Each row is a point on a landscape with many valleys, with its height.
From any point a ball rolls to the lowest of the 4 points nearest to it. It stops when none of these is lower. Distance is the straight distance between rows; heights are no part of it.
Q530 height 2.50: [185 147 148 117 107 136 152  97 105 107 145 132 157 150 149 156 143 137
 124 146 142 116 134 125 129 121 129 156 142 151 104 157 115 102 123 110
 120 119 132 124  92 138  99 126 107 120 144 144 130 137 133 138 134 106
 116 119 124 136 122 125 131 112 148 144 150 121 129 141 115 130 124 115
 164 153]
Q772 height 1.78: [142 117 118 120 107 136  92 118 145 107 113 106 127 134 140 145 131 117
 139 141 122 130 104 115 175 154 106 118 134 164 112 111 117 135 142 105
 144 131 142 121 130 111 138 111 140 126 127 125 136 136 161 126 121  96
 123 158 122 126 137 130 136 115 116 117 118 132 114 131 128 132 137 124
 119 120]
Q129 height 1.31: [106 132 133 132 120 114 177 158 149 147 135 155 130 126 118 110 124 123
 116 107 115 120 144 157  72  96 138 134 126  76 135 122 129 115 103 170
 104 110 121 122 151 133 126 137 102 131 111 118 111 109 105 143 134 155
 145  87 143 118 123 120 121 157 124 129 147 108 154 124 139 143 120 139
 127 117]
Q289 height 1.50: [ 19 109  99 154 155 145 139 166 150 172 101 144 132  90  82 100 101 150
 146  80 110 148 152 157  86 126 168 110 114  73 204 126 137 147 128 183
 128 127 110 116 177 122 145 157 149 152 135  95 118 118 104 139 110 167
 151 143 147 121 120 106 141 183 118 135  88 129 127 105 156 130 131 136
  82  94]
Q504 height 1.61: [ 82 120 114 139 132 122 169 157 151 151 130 148 127 120 110 104 114 128
 111  94 119 115 142 154  76  95 154 125 129  77 164 123 135 112 108 175
 107 113 115 125 161 129 138 146 102 149 111 114 110 105  97 149 135 162
 141 100 140 115 126 128 118 173 122 134 130 110 155 118 146 138 123 145
 123 113]
Q105 height 2.77: [ 49 102 122 137 159 141 110 161 149 156 113 136 126  83  88 122 115 144
 151  80 124 140 139 138 115 144 141  89 113  98 176 129 141 169 138 152
 129 140 106 147 143 124 143 135 149 142 125 108 116 119 118 121 123 160
 139 128 132 134 120 107 140 156 117 127  84 144 128 106 138 121 123 135
  85  95]
Q711 height 4.30: [126 118 119 135 135 133 108 134 137 127 111 105 111 115 142 147 145 134
 134 133 126 121 125 130 133 132 122 129 126 112 145 129 139 153 122 133
 143 139 124 132 149 127 146 133 130 138 123 125 130 126 140 118 143 135
 126 136 137 129 124 127 120 141 138 122 112 129 132 128 122 126 122 142
 123 123]
Q268 height 6.47: [208 137 146 111 118  99 132  93  97  97 139 133 138 164 153 138 139 118
 117 165 149 131 127 110 157 151 116 141 137 190  72 120 126 109 136  76
 134 126 143 127  89 140 105 112 117  98 137 145 141 141 148 115 121 107
 116 133 112 145 133 143 130  96 122 133 167 125 115 143 105 130 138 104
 179 157]
Q905 height 3.23: [  4  97  88 156 150 162 119 170 150 170  92 149 123  81  69  96  95 145
 154  74 111 136 155 154  88 135 161  97 108  79 202 130 131 162 150 175
 132 120 117 117 178 113 147 159 163 153 142  92 116 110 115 128 109 171
 137 153 153 109 122 103 148 181 126 123  72 135 123 106 163 134 126 140
  70  80]
Q145 height 0.82: [ 65 103 118 143 150 133 141 156 148 156 126 140 126  91  90 117 115 145
 141  84 121 148 143 149 106 126 151  95 117  86 177 122 143 148 121 166
 123 126 105 137 146 128 148 143 131 143 118 103 113 119 105 140 135 159
 141 119 141 124 122 105 131 167 114 129 100 129 142 102 143 120 128 139
  98 109]
Q681 height 2.68: [105 116 113 146 142 143  86 135 139 127 100 104 116 109 135 140 134 128
 141 121 121 136 113 123 153 137 112 112 120 121 153 116 128 171 140 124
 155 132 135 134 145 110 143 138 143 154 132 130 125 120 144 103 127 121
 114 148 139 109 117 129 131 142 117 122 110 139 124 116 123 129 124 139
 111 116]
Q958 height 2.15: [168 121 129 113 103 122 110 102 123 100 127 118 129 154 137 144 128 110
 124 153 129 129 114 101 167 157 110 128 134 174  91 113 115 121 143  97
 129 134 142 127  95 120 129 111 139 107 123 138 144 147 153 127 117 106
 118 162 103 146 141 137 133 101 114 124 139 131 113 137 110 135 142 119
 143 141]
Q249 height 0.75: [166 139 129 107 116 116  70 100 107  97 122 101 119 145 142 127 126 102
 119 168 140 145  94 100 182 159  79 126 138 193  71 114 119 126 153  83
 126 138 143 140  98 124 134 109 154 127 121 140 147 149 137 112 120 112
 107 167  92 141 143 162 127  70 116 115 137 139  92 134 109 118 146 120
 135 153]
Q235 height 1.76: [199 143 152 118 114 120 147  96 108 101 144 130 152 159 147 151 141 127
 115 156 144 123 131 120 143 135 128 145 148 170  86 142 121 100 130 100
 131 118 145 123  83 138 103 125 111  98 132 143 134 133 140 126 122  97
 120 125 117 142 126 130 126 102 136 133 163 119 123 145 114 126 120 108
 173 167]
Q110 height 3.22: [195 147 132 107 117  97  91  94  98 102 139 109 124 167 146 137 129 112
 108 170 156 137 113  94 173 154  90 141 137 193  58 123 120 126 145  67
 129 135 139 132  96 132 117 102 138 109 125 145 139 143 137 120 128 113
 114 160 114 146 134 158 130  73 122 133 156 146 113 147 105 126 146 111
 175 160]
Q133 height 2.44: [ 23 104 100 145 154 149 121 171 146 172  98 152 129  78  74 100 101 151
 151  70 116 145 153 151  99 136 157  94 109  82 191 125 136 163 146 170
 132 125 108 127 173 121 138 151 158 141 129 102 114 109 113 132 121 159
 138 144 146 111 123 102 145 170 118 126  81 132 128  99 154 121 122 139
  74  86]
Q629 height 2.72: [220 166 153  97 126  99  89  98  94  96 145 111 131 160 163 126 140 114
 113 180 155 139 112  80 187 137  95 141 145 196  49 122 112 128 139  60
 138 132 138 140  98 149 102  92 138 109 123 152 150 150 143 119 135  98
 111 152 110 147 125 175 126  58 130 136 167 126 111 147  99 122 153  96
 175 171]
Q957 height 3.20: [223 143 166 116 124 107 153  91  91 107 146 131 148 169 150 136 154 128
 123 172 150 118 129 115 153 131 119 148 141 190  76 128 124  91 114  88
 128 115 145 124  91 160  97 121 100  97 126 138 138 140 144 124 114 102
 125 106 132 137 132 141 120  99 142 138 171 121 124 157 109 119 133 118
 185 163]
Q470 height 3.07: [152 138 136 128 114 124 153 122 129 140 150 132 114 144 142 135 138 131
 129 136 122 115 139 130  99 103 135 152 113 115 118 150 130 110 108 147
 104 132 122 114 131 131 123 115 117 109 138 132 128 137 131 132 144 129
 136 115 130 135 132 119 117 118 153 131 136 115 138 141 122 129 107 130
 131 127]
Q395 height 1.10: [210 167 164 109 109 122 174 109  92 120 169 131 151 156 160 136 139 136
 108 160 138 106 132 136 148 109 128 156 146 158  85 143 125  58  95  97
 116 115 137 121  99 152  97 121  65  93 129 150 134 129 117 143 143 106
 118  89 131 145 124 131 125 101 161 135 159 118 135 157 129 127 130 117
 175 152]
Q955 height 1.49: [132 123 114 114 109 142  72 125 139 117 114 106 124 132 136 151 124 125
 130 137 118 137  99 107 174 150 103 111 138 162 117 104 124 133 157  97
 148 127 146 122 123 103 133 112 150 133 130 127 136 136 158 128 111  97
 123 154 112 124 138 136 144 113 118 111 115 140 111 122 132 132 130 122
 121 117]
Q694 height 3.06: [183 129 142 118 110 123 128 101 120  99 130 127 142 158 144 142 131 116
 120 153 143 129 127 107 150 154 115 138 139 176  81 125 115 108 138  92
 124 122 142 131  80 130 113 117 120 113 130 146 130 138 150 124 115 100
 120 148 112 142 136 128 129 110 126 135 153 129 116 136 108 133 133 113
 163 146]
Q398 height 3.34: [131 141 142 134 115 116 178 144 144 143 144 138 132 139 130 107 132 122
 118 120 111 118 144 144  74  89 132 144 113  89 124 132 129 108 107 171
  97 112 120 127 146 136 117 121 102 121 118 137 118 115 115 128 133 147
 152  81 152 115 131 115 116 138 127 131 153 107 148 127 137 143 122 132
 136 123]
Q411 height 3.65: [ 10 104  90 153 154 165 113 172 151 173  98 152 121  72  62 101  92 144
 156  66 115 133 149 149 101 138 156  87 110  89 200 136 130 176 149 159
 135 126 117 132 167 117 149 151 168 142 137  96 115 109 114 122 119 164
 133 159 144 123 117 102 154 173 122 122  76 145 126 105 164 129 125 138
  71  85]
Q674 height 2.35: [ 32 111 115 146 172 148  94 171 144 155 103 138 134  78  90 122 109 140
 152  84 126 131 129 132 116 151 125  84 114  95 178 127 136 184 150 138
 139 134 126 151 148 108 149 142 173 153 130 117 127 120 122 108 118 155
 133 145 126 118 124 123 146 142 113 122  83 160 127 108 143 117 121 138
  64  85]
Q474 height 0.67: [165 154 136 104 115 116  50  86 108  95 121  91 117 156 139 117 132  97
 116 171 147 157  81 105 187 154  81 127 149 197  67 118 112 125 154  75
 130 134 138 148 100 126 130 106 163 130 114 144 156 146 134 117 121 111
 105 172  91 122 138 162 117  63 118 115 134 149  88 132 112 112 150 126
 132 167]
Q303 height 1.89: [ 63 115 116 152 164 148  77 137 138 132  99 116 108 104 124 129 129 124
 147 110 127 142 115 127 149 141 116 104 123 112 170 113 134 185 149 126
 157 131 136 141 142 103 153 136 165 162 147 131 128 126 127  96 119 134
 108 159 126 101 130 120 130 136 100 120 111 157 129  98 129 128 128 132
  90 112]
Q723 height 0.52: [170 159 137 105 125 115  39  80 110  90 123  89 110 151 147 109 128  98
 121 177 152 161  85  95 203 146  71 123 146 202  62 119 108 133 160  66
 140 135 139 144  89 133 124 106 166 120 120 145 153 147 141 118 119  99
 103 167  98 122 135 158 119  65 127 122 136 140  91 138 113 105 155 124
 133 184]
Q457 height 0.89: [ 71 107 116 145 162 140  91 145 133 134  94 117 116  92 123 133 129 130
 148 112 123 138 116 128 137 137 120 105 123 100 172 121 135 186 147 129
 152 139 122 145 145 109 150 142 155 153 136 132 128 121 134 100 119 137
 112 144 130 107 124 119 135 146 111 117 103 156 127 111 120 125 121 139
  97 114]
Q948 height 1.88: [151 116 124 112 108 135 100 112 137  98 119 115 132 145 138 142 126 109
 130 140 124 129 109 106 161 154 114 127 134 155 108 114 114 117 149 100
 139 135 141 126 105 116 129 118 142 119 121 134 139 141 153 125 116  97
 124 160 115 137 143 130 136 112 120 115 128 131 109 137 122 136 139 122
 124 129]
Q734 height 3.02: [230 149 153 105 124  93 120  99  89 104 148 120 131 168 161 122 138 119
 116 177 158 140 127  80 177 144 109 141 137 201  51 119 114 108 126  61
 142 131 140 139  92 144 100  88 123  97 137 149 139 141 146 122 132 104
 119 131 114 148 132 167 122  71 123 131 177 119 127 154 105 120 148 107
 183 165]
Q226 height 3.18: [130 125 140 138 120 118 162 133 147 147 149 136 112 131 136 122 134 126
 131 133 119 123 137 142  82 105 142 134 113  95 124 129 133 119 109 164
 113 124 119 117 138 132 128 117 115 115 125 128 115 124 124 125 144 147
 152  94 141 126 122 118 112 134 139 130 142 108 147 133 136 132 112 130
 120 122]
Q624 height 2.11: [173 144 138 123 116 132 140 103 121  97 137 129 151 152 145 148 136 126
 129 146 134 124 134 121 138 135 130 148 143 154 102 148 113 111 131 108
 120 126 137 120  98 131 113 120 120 115 131 146 134 129 139 132 126 100
 117 138 119 144 129 126 122 116 140 141 144 120 128 136 115 135 122 124
 148 148]
Q481 height 2.03: [209 157 154 116 107 125 171 101  96 113 156 126 148 152 154 137 137 141
 115 158 143 114 135 133 144 119 124 156 149 160  91 151 127  79 107  93
 119 118 140 128  95 155  96 122  79 103 138 145 140 132 127 136 127 109
 120  95 128 146 121 129 119 107 150 140 158 125 125 160 114 126 120 114
 172 153]
Q183 height 0.97: [140 131 122  98 113 131  60 116 124 111 112 104 112 140 141 134 134 110
 119 148 133 142  78 104 187 161  92 120 143 187  89 102 121 133 157  98
 133 127 136 141 116 116 137 117 167 141 128 128 142 151 147 113 103 122
 117 152  92 129 146 162 147  78 114 102 115 149  79 122 122 115 151 129
 118 137]
Q978 height 2.43: [ 88 115 112 138 136 155  75 135 140 127 103 104 107 117 125 136 130 125
 151 119 126 143 108 126 168 138 106  97 127 136 151 112 131 167 153 116
 160 132 140 131 140 105 145 123 148 152 134 132 122 120 146 104 118 110
 109 156 126  98 118 130 139 134 108 109 113 142 119 112 126 133 130 132
 111 118]
Q321 height 2.32: [159 140 133 125 113 138 124 109 135 106 128 118 136 136 146 151 141 122
 133 141 121 120 127 124 128 132 133 140 136 137 115 135 118 125 121 127
 130 133 131 127 115 129 121 127 131 124 136 135 132 132 152 134 134 103
 125 154 125 140 132 128 118 117 150 132 143 119 126 136 116 136 117 126
 135 140]
Q507 height 1.90: [195 161 133 102 127 101  67  90 100  93 134  89 125 153 155 128 135 104
 109 176 161 149 102  87 178 150  82 131 147 204  56 125 110 134 145  56
 137 131 141 134  89 134 111  99 148 116 127 152 152 149 137 117 127 102
 107 159  99 134 134 168 121  62 119 133 159 138 103 152 101 117 160 106
 161 165]
Q351 height 2.39: [107 109 126 133 137 121 137 138 150 151 138 130 101 107 127 132 125 125
 126 124 131 133 134 142 103 120 132 113 117  94 138 131 133 146 117 149
 134 129 115 131 136 139 138 130 125 131 113 109 118 116 123 135 140 154
 145 106 140 124 118 110 121 155 129 125 119 129 147 124 132 120 114 145
 104 118]
Q449 height 1.28: [ 91 114 112 137 124 115 190 162 149 140 126 155 136 121 111 105 104 135
 109  95 120 101 141 157  62  93 154 135 129  59 155 126 134 109 104 183
  98 117 117 124 162 121 134 155 101 146 108 119 106 105  89 151 139 165
 136  85 143 121 125 129 128 168 115 136 132 109 164 125 151 143 128 146
 129 110]
Q680 height 2.91: [168 150 137 130 111 127 151 111 119 117 140 134 123 141 147 145 139 138
 138 153 122 113 135 130 116 111 141 153 127 130 113 160 119 108 115 135
 115 135 123 121 120 129 115 125 115 117 140 141 134 133 130 135 145 117
 129 120 126 149 130 125 112 109 152 135 134 117 133 142 119 134 109 127
 136 142]
Q162 height 1.54: [ 34 106 103 144 157 144 134 163 149 160 109 145 129  92  83 103 109 152
 143  72 109 143 144 154  94 125 160  98 115  82 196 121 136 144 128 174
 126 126 108 129 163 129 144 147 135 147 128  92 118 116 108 152 123 161
 142 130 145 126 122 100 129 178 118 127  83 125 136  99 147 121 123 140
  87  98]
Q394 height 2.62: [204 137 151 110 120 116 145  95  98 105 146 129 148 161 148 140 140 123
 116 159 146 125 138 109 152 144 126 148 147 178  76 130 124  95 126  85
 130 120 144 123  82 140 108 116 112  92 133 138 135 134 143 121 119  99
 121 124 114 137 134 134 124 111 133 142 162 121 116 140 111 129 131 111
 170 160]
Q383 height 2.38: [151 139 128 136 119 139 113 117 139 109 116 111 128 133 144 151 139 125
 138 143 123 111 122 127 128 132 128 140 130 134 125 133 120 130 123 129
 134 131 129 126 132 125 129 123 128 128 129 131 141 136 148 125 136 106
 124 152 132 132 127 128 116 126 143 127 128 118 128 134 127 127 122 135
 126 133]
Q531 height 1.43: [ 65 106 108 147 138 125 173 160 149 148 127 155 134 115 102 107 105 136
 114  86 111 118 146 156  73  98 166 142 124  56 185 126 138 118 107 186
 105 123 108 122 172 128 147 157 111 164 108 108 109 110  74 163 140 166
 141 105 141 126 125 132 123 174 121 133 114 116 158 111 150 132 123 143
 114 101]
Q391 height 3.09: [136 135 144 127 120 111 175 135 131 139 157 144 123 138 134 112 140 116
 125 136 114 119 140 141  84  87 132 151 114  95 115 134 136 105 100 163
  97 126 121 122 144 134 113 115 110 109 136 130 113 131 124 119 146 132
 148  86 141 119 137 114 116 139 137 130 151 105 143 135 128 136 111 123
 131 123]
Q796 height 3.26: [139 123 124 127 123 125 138 133 139 148 142 120 103 128 136 140 136 130
 134 138 128 123 134 129  93 112 134 140 113 106 126 137 131 140 111 147
 121 133 124 119 135 126 136 118 130 119 129 125 131 141 136 131 142 144
 146 109 136 133 121 120 114 134 147 129 129 117 143 133 124 127 111 136
 126 126]
Q197 height 1.77: [ 39 101  93 153 132 120 175 171 137 155 126 154 141 114  89 101  94 150
 114  92 106 111 146 154  58 100 172 136 112  33 212 128 151 126 113 206
 116 138 105 104 181 112 153 168 119 164 120 102 112 109  82 153 139 168
 158 100 140 117 133 117 136 173 121 137  94 128 152 124 159 136 133 133
 104  72]
Q415 height 1.47: [ 43 102 114 137 158 136 128 159 154 161 117 136 121  79  82 117 111 147
 146  81 124 146 138 147 108 139 153  92 106  90 183 132 139 157 138 164
 127 132 106 141 157 124 141 139 141 141 123 104 113 115 110 132 126 160
 143 130 146 122 120 104 136 162 121 128  84 131 134 102 146 120 122 135
  83  99]
Q180 height 1.39: [ 42 105 108 154 145 130 155 162 149 155 124 152 140 105  98 106 106 147
 126  86 105 132 146 155  83 109 171 123 120  58 194 125 143 124 115 189
 115 130 110 113 175 134 144 162 124 160 122 101 118 113  87 151 131 167
 150 124 140 124 127 123 126 186 125 137  99 123 133 107 152 124 134 136
  97 101]
Q488 height 0.99: [167 127 123 105 109 119  84 102 108 102 122 106 122 154 144 136 126 106
 120 159 144 137  98  90 179 159  90 127 136 188  74 116 115 121 152  78
 123 131 131 141 101 125 137 105 152 117 129 134 143 142 143 121 118 112
 108 160  96 146 134 150 132  79 119 120 134 144  96 136 113 130 141 120
 146 150]
Q35 height 3.04: [147 139 146 130 110 117 182 128 124 146 160 138 128 142 134 114 144 116
 118 136 104 108 138 141  76  86 135 158 112  95 119 140 128 105 110 161
  97 124 125 122 140 137 111 116  97 102 136 146 115 128 116 126 136 137
 146  80 137 126 136 111 118 130 137 129 149 106 139 138 134 145 121 131
 139 122]
Q632 height 1.24: [ 68 114 112 141 143 134 167 157 154 153 119 149 125 111 109 101 113 139
 122  89 117 136 142 156  85 111 159 119 125  75 175 125 133 120 109 178
 118 125 107 129 160 132 142 147 117 150 114 107 119 106  92 162 136 164
 141 115 134 115 128 114 121 177 113 130 111 111 144 110 144 131 121 147
 108 114]
Q744 height 1.57: [ 57  99 103 141 129 124 183 163 142 145 128 169 133 118 102 102  94 143
 110  89 113  98 145 151  67  95 169 144 123  40 199 124 144 116 102 184
 102 131 108 110 175 115 142 159 112 154 119 108 114 112  78 155 139 165
 143  88 140 119 133 123 133 168 120 133 111 127 159 120 154 138 136 134
 121  88]
Q715 height 1.42: [ 30 108  99 155 153 140 152 166 147 154 116 144 135 101  97 104 109 149
 132  79 108 144 151 154  85 119 170 117 120  71 204 121 146 129 124 182
 127 126 109 121 183 128 141 154 131 162 128  95 111 115 100 146 122 171
 145 127 142 120 130 109 131 181 117 135  91 118 132  99 158 127 135 141
 100  99]
Q728 height 1.11: [ 73 114 121 143 136 124 158 151 155 151 134 141 120 106 108 111 118 137
 118  88 116 138 141 154  91 111 152 110 123  81 152 121 136 129 109 165
 119 123 108 136 148 133 141 139 116 145 109 115 116 115 107 154 141 159
 143 109 145 121 127 106 122 171 118 125 119 115 153 107 139 123 120 147
 109 110]
Q66 height 2.64: [115 122 112 133 121 147  83 130 141 122 107  98 119 122 138 145 136 126
 137 128 116 131 109 126 164 140 109 115 128 140 138 107 121 155 151 111
 161 132 135 123 136 103 138 125 137 138 135 129 123 124 151 115 123 101
 116 157 131 109 125 129 138 134 115 116 112 135 119 121 130 129 126 129
 117 120]
Q442 height 2.52: [ 41 116 130 159 171 147  88 149 131 142  94 122 121  97 112 129 124 130
 149 100 127 137 109 137 139 144 120  98 110 108 183 121 141 188 150 130
 151 138 134 151 147 101 150 136 177 155 136 124 124 125 128  94 122 141
 118 141 130 107 130 130 141 139 115 122 100 163 126 101 130 120 126 132
  74 103]
Q241 height 2.98: [164 142 144 128 115 120 174 117 110 136 160 145 117 147 148 121 144 128
 129 144 114 118 141 139 106  88 132 156 118 118 111 144 134  95 104 136
 100 136 126 114 126 135 103 116  94 106 150 147 122 137 118 135 149 118
 126 100 126 128 131 117 111 119 145 140 152 118 136 141 123 145 123 126
 145 131]
Q277 height 2.42: [139 130 133 126 124 142 109 120 140 116 116 108 126 130 143 154 138 124
 138 137 125 123 118 127 134 134 128 131 127 131 136 122 122 143 132 127
 144 137 131 124 142 120 135 128 132 127 125 124 136 133 156 128 136 109
 125 156 136 132 131 136 123 139 137 124 128 121 131 133 127 137 125 137
 127 131]
Q21 height 2.23: [167 142 133 122 115 135 130 107 132  98 126 128 141 140 139 153 136 124
 130 142 125 124 124 115 134 142 125 138 141 146 109 132 113 117 133 114
 129 133 136 120 102 130 121 122 125 113 129 135 135 132 149 134 135 101
 127 159 124 138 137 127 122 118 138 133 136 120 127 138 120 131 126 124
 145 144]
Q575 height 2.67: [118 127 123 128 113 114 196 167 144 137 133 150 145 124 120  98 115 126
 109  97 114 102 144 152  55  82 146 144 129  68 147 132 131 108 101 175
  93 111 123 127 162 127 127 145  86 130 112 129 112 111  98 138 138 161
 140  72 155 125 123 130 127 145 120 130 151 105 160 134 152 143 127 141
 145 112]
Q625 height 4.43: [122 116 123 135 140 125 124 134 144 144 127 123 103 105 130 148 135 128
 130 128 122 129 134 133 113 125 130 128 115 102 135 139 139 151 120 151
 137 135 119 126 143 130 144 134 125 130 120 123 126 131 136 123 143 144
 137 120 142 128 119 119 118 149 137 123 115 125 143 130 126 126 115 140
 117 122]
Q912 height 2.34: [ 10 110  95 146 152 158  98 179 156 165  87 145 128  69  72 115  97 144
 154  70 119 128 142 143 109 143 142  84 109  97 192 135 132 190 160 155
 139 123 125 141 160 117 153 146 182 159 133 107 123 111 123 111 116 161
 135 157 134 118 115 113 158 166 122 112  71 161 131 108 153 118 130 138
  58  77]
Q364 height 5.02: [221 138 152 111 127  98 131  96  96 101 145 130 140 172 154 128 146 121
 122 172 156 132 138 102 162 151 116 153 138 198  65 120 124 102 126  78
 131 120 146 126  94 149 104 112 115  94 139 146 135 139 146 115 117 105
 125 117 119 149 129 153 123  92 123 136 171 128 116 152 104 127 145 105
 185 164]
Q644 height 2.31: [182 151 139 118 108 132 146 104 120 105 140 129 142 145 143 153 133 136
 128 142 129 119 138 126 127 124 132 155 133 147 110 151 121 108 120 121
 116 132 130 125 105 137 111 125 109 117 135 149 133 131 135 134 138 103
 121 137 120 142 129 124 118 112 152 143 146 125 131 136 121 130 112 121
 145 153]
Q776 height 2.29: [ 84 107 118 145 155 137 111 145 140 142 112 119 117  93 124 138 136 134
 140 114 128 128 118 129 124 137 121 105 117 104 163 127 139 173 141 139
 142 145 122 141 138 117 154 143 142 145 122 124 126 128 123 108 133 145
 125 125 139 124 115 121 135 149 117 121  99 152 131 116 119 118 123 139
  97 116]
Q857 height 1.09: [ 87 103 124 132 147 128 135 142 151 154 129 135 109  97 109 126 125 134
 134 105 123 138 141 143 105 123 138  97 117  93 153 130 142 147 126 157
 122 136 111 136 132 133 145 135 126 137 109 109 121 118 119 138 137 156
 145 113 141 122 117 103 127 166 128 126 109 128 146 108 124 121 119 139
 101 117]
Q735 height 4.16: [248 167 179 101 130 104 177  84  76 102 159 129 144 169 153 125 159 110
 111 181 151 105 134 107 164 129 124 152 137 188  67 124 132  61  96  88
 132 113 156 125  89 160 101 115  89  88 125 143 139 142 134 127 118 102
 119  80 128 137 133 147 111  87 137 141 180 120 119 160 124 117 132 119
 187 175]
Q49 height 2.33: [ 74 113 117 136 160 137 103 152 134 154 106 123 119  87 108 135 133 128
 140  98 127 133 125 133 127 140 128  98 117  96 172 131 144 174 143 136
 140 141 118 150 133 116 151 142 147 148 132 119 121 124 126 115 131 152
 130 123 135 123 123 124 136 153 125 120  88 149 134 108 123 129 123 136
  91 104]
Q409 height 3.40: [248 148 165 101 129 101 141  91  94 101 154 127 139 172 154 124 152 117
 123 178 160 127 133  96 168 143 114 147 134 208  56 122 129  92 118  72
 140 129 147 130  92 158 106 106 107  94 131 146 132 141 149 120 119 100
 119 115 122 139 136 148 122  82 136 138 180 115 121 153 104 123 143 106
 184 167]
Q388 height 0.92: [ 18 108 109 146 166 152  92 172 144 154  91 136 133  73  84 113 114 137
 155  78 130 130 129 141 120 146 127  79 113  98 184 131 130 194 156 147
 142 125 130 146 145 113 153 143 181 154 131 119 119 122 121 101 117 158
 131 151 129 120 127 127 160 149 120 119  76 162 130 112 145 120 121 139
  57  84]
Q69 height 2.74: [175 153 142 127 105 132 156 108 108 126 153 133 135 144 147 139 143 139
 129 146 121 113 132 131 120  98 132 155 127 129 111 159 126  98 105 129
 108 134 130 118 113 137 108 124  97 110 143 144 130 136 125 139 145 117
 123 115 117 143 124 119 116 109 153 139 151 115 134 140 117 131 115 124
 147 146]
Q607 height 4.97: [111 119 118 133 147 130 111 134 140 143 116 109 104 101 135 149 138 123
 135 126 126 128 122 130 124 124 124 121 119 108 149 133 138 167 127 141
 145 145 121 135 141 123 149 134 126 140 118 120 125 130 136 127 144 135
 128 129 138 121 116 123 132 153 134 122 108 135 133 118 117 126 116 135
 110 123]
Q748 height 1.38: [211 152 162 109 114 117 158  98  96 103 149 127 156 157 150 149 148 129
 110 158 144 115 143 121 148 128 122 149 145 174  82 141 119  85 113  95
 130 119 144 124  86 144 100 124  90 105 133 141 136 133 135 133 125 101
 128 111 124 141 124 135 122 108 149 134 160 122 122 150 121 124 122 115
 176 161]
Q962 height 2.65: [101 125 109 135 115 154  66 136 138 135 107 106 106 117 132 138 129 122
 140 120 118 142 101 116 181 134 104  98 133 148 141 107 124 156 158 103
 164 129 139 132 135 105 143 123 155 149 139 130 126 123 155 115 113  96
 107 152 123 101 126 129 142 124 108 106 121 146 112 109 128 135 136 124
 112 118]
Q167 height 1.93: [192 137 146 121 113 125 137  99 115  97 140 132 149 158 148 148 140 128
 125 152 145 116 129 122 142 143 126 147 146 165  92 132 116 104 131  98
 131 118 136 124  86 143 105 123 111 105 136 145 141 137 138 129 119 103
 117 137 116 142 130 127 132 113 136 133 151 120 124 143 109 129 127 117
 163 161]
Q705 height 1.75: [ 65  96 103 146 116 109 196 168 132 150 137 171 134 121  96 105  91 139
 110  89 111  98 148 161  55  88 176 158 117  29 198 127 155 112 103 193
 100 130 110 106 175 119 139 160 100 147 111 115  99 105  84 140 151 154
 141  75 152 110 134 117 133 176 115 136 105 117 172 136 155 143 135 132
 118  74]
Q667 height 1.98: [119 122 106 116 110 150  68 133 134 126 112 112 108 123 129 140 124 127
 134 128 122 140  99 110 183 141  98 103 135 157 127 104 125 147 157 103
 159 122 142 126 128  95 131 117 156 142 133 128 132 137 153 115 110 100
 120 153 110 112 138 143 142 117 110 102 119 144 103 119 135 126 130 118
 112 128]
Q827 height 2.18: [179 130 138 121 109 126 132 101 130  92 128 127 144 155 145 147 134 118
 123 142 128 122 123 114 143 145 124 139 140 162  95 129 116 116 130  97
 126 124 136 123  87 127 112 115 123 114 128 140 137 132 149 122 117 100
 117 148 116 138 134 120 127 110 131 131 144 123 122 140 106 137 126 118
 155 147]
Q924 height 3.86: [245 154 171 108 131  99 158  87  85  96 152 133 143 166 156 129 155 112
 120 175 148 118 138 103 173 132 121 157 137 204  66 123 137  77 102  81
 136 122 149 130  89 160  94 112 101  91 133 143 140 139 141 123 120  99
 125  95 122 137 132 147 117  83 135 133 180 111 122 156 114 116 139 116
 190 178]
Q384 height 4.07: [193 166 149 109 129 113  46  76  97  93 147  86 110 154 157 107 134  91
 109 179 158 166  89  90 209 151  68 129 153 203  50 120  89 129 154  47
 154 138 136 134  81 144 110  97 165 111 116 150 156 162 153 125 118  84
 103 163 107 125 132 165 122  59 131 133 159 126 100 138 107 112 145 116
 148 181]
Q239 height 0.76: [130 130 118 104 106 140  63 131 132 119 115 107 117 135 135 148 127 120
 126 144 125 135  88 108 180 150  89 109 131 168 103 103 123 136 161  95
 149 124 138 138 111 110 131 119 162 139 132 124 137 141 158 119 107 105
 117 151 107 120 140 147 141  98 112  98 116 142  90 116 132 121 142 122
 118 119]
Q475 height 3.28: [157 137 137 131 115 135 139 112 129 126 144 124 117 137 146 144 139 134
 133 139 127 117 128 130 113 120 130 152 124 122 119 147 128 120 112 143
 115 136 123 120 128 132 125 115 119 120 133 135 128 135 138 132 144 123
 127 131 128 139 128 128 113 127 157 127 132 115 134 140 123 136 107 132
 137 132]
Q988 height 3.21: [105 120 130 135 127 119 164 148 158 148 137 146 118 113 124 115 129 119
 119 107 121 125 147 150  78 102 148 124 121  84 138 123 132 120 106 166
 110 108 114 125 150 130 129 130 118 130 115 119 121 100 106 142 132 160
 149  97 146 117 120 113 120 156 126 130 143 112 152 116 137 126 119 142
 125 119]
Q552 height 2.87: [189 150 146 124  96 128 170 114  99 121 165 130 139 152 156 132 141 147
 116 142 132 111 138 135 132 102 133 159 135 139  95 159 127  85  99 116
 104 132 137 119 104 135  99 123  78 106 147 149 134 135 120 146 138 108
 125  97 128 143 118 121 115 102 152 143 148 120 135 149 122 136 123 122
 165 143]
Q713 height 2.49: [196 158 154 117 103 135 167 103  96 119 159 131 148 153 152 141 147 142
 120 150 132 117 135 129 132 110 133 155 141 154  99 163 121  89 105 105
 116 121 137 116  98 152 102 128  89 105 138 155 129 130 125 135 130 100
 124 104 123 138 120 123 121 101 158 143 153 119 128 148 124 132 122 122
 168 159]
Q186 height 1.44: [ 20 103  95 153 150 144 157 166 144 165 112 148 133 102  93 106 104 156
 131  85 105 133 152 158  68 114 168 127 117  57 211 123 143 132 125 198
 129 131 105 104 186 121 159 165 130 163 130  89 119 113  94 147 123 174
 151 120 145 126 127 111 143 181 125 135  87 128 127 104 162 127 134 138
  89  81]

Where does a ball stop that starts at each point below?
Q475 | Q748
Q409 | Q723
Q21 | Q748
Q680 | Q748
Q241 | Q748

Call two points neighbours if one is among the 4 nearest of the other. Go from one point of each pair to the other, from neighbour to neighbour, staying as low as possible. Name the highest point that can't be avoided.
Q395 and Q723 | Q827
Q388 and Q723 | Q66
Q449 and Q388 | Q133
Q145 and Q457 | Q442
Q129 and Q145 | Q531
Q723 and Q239 | Q183
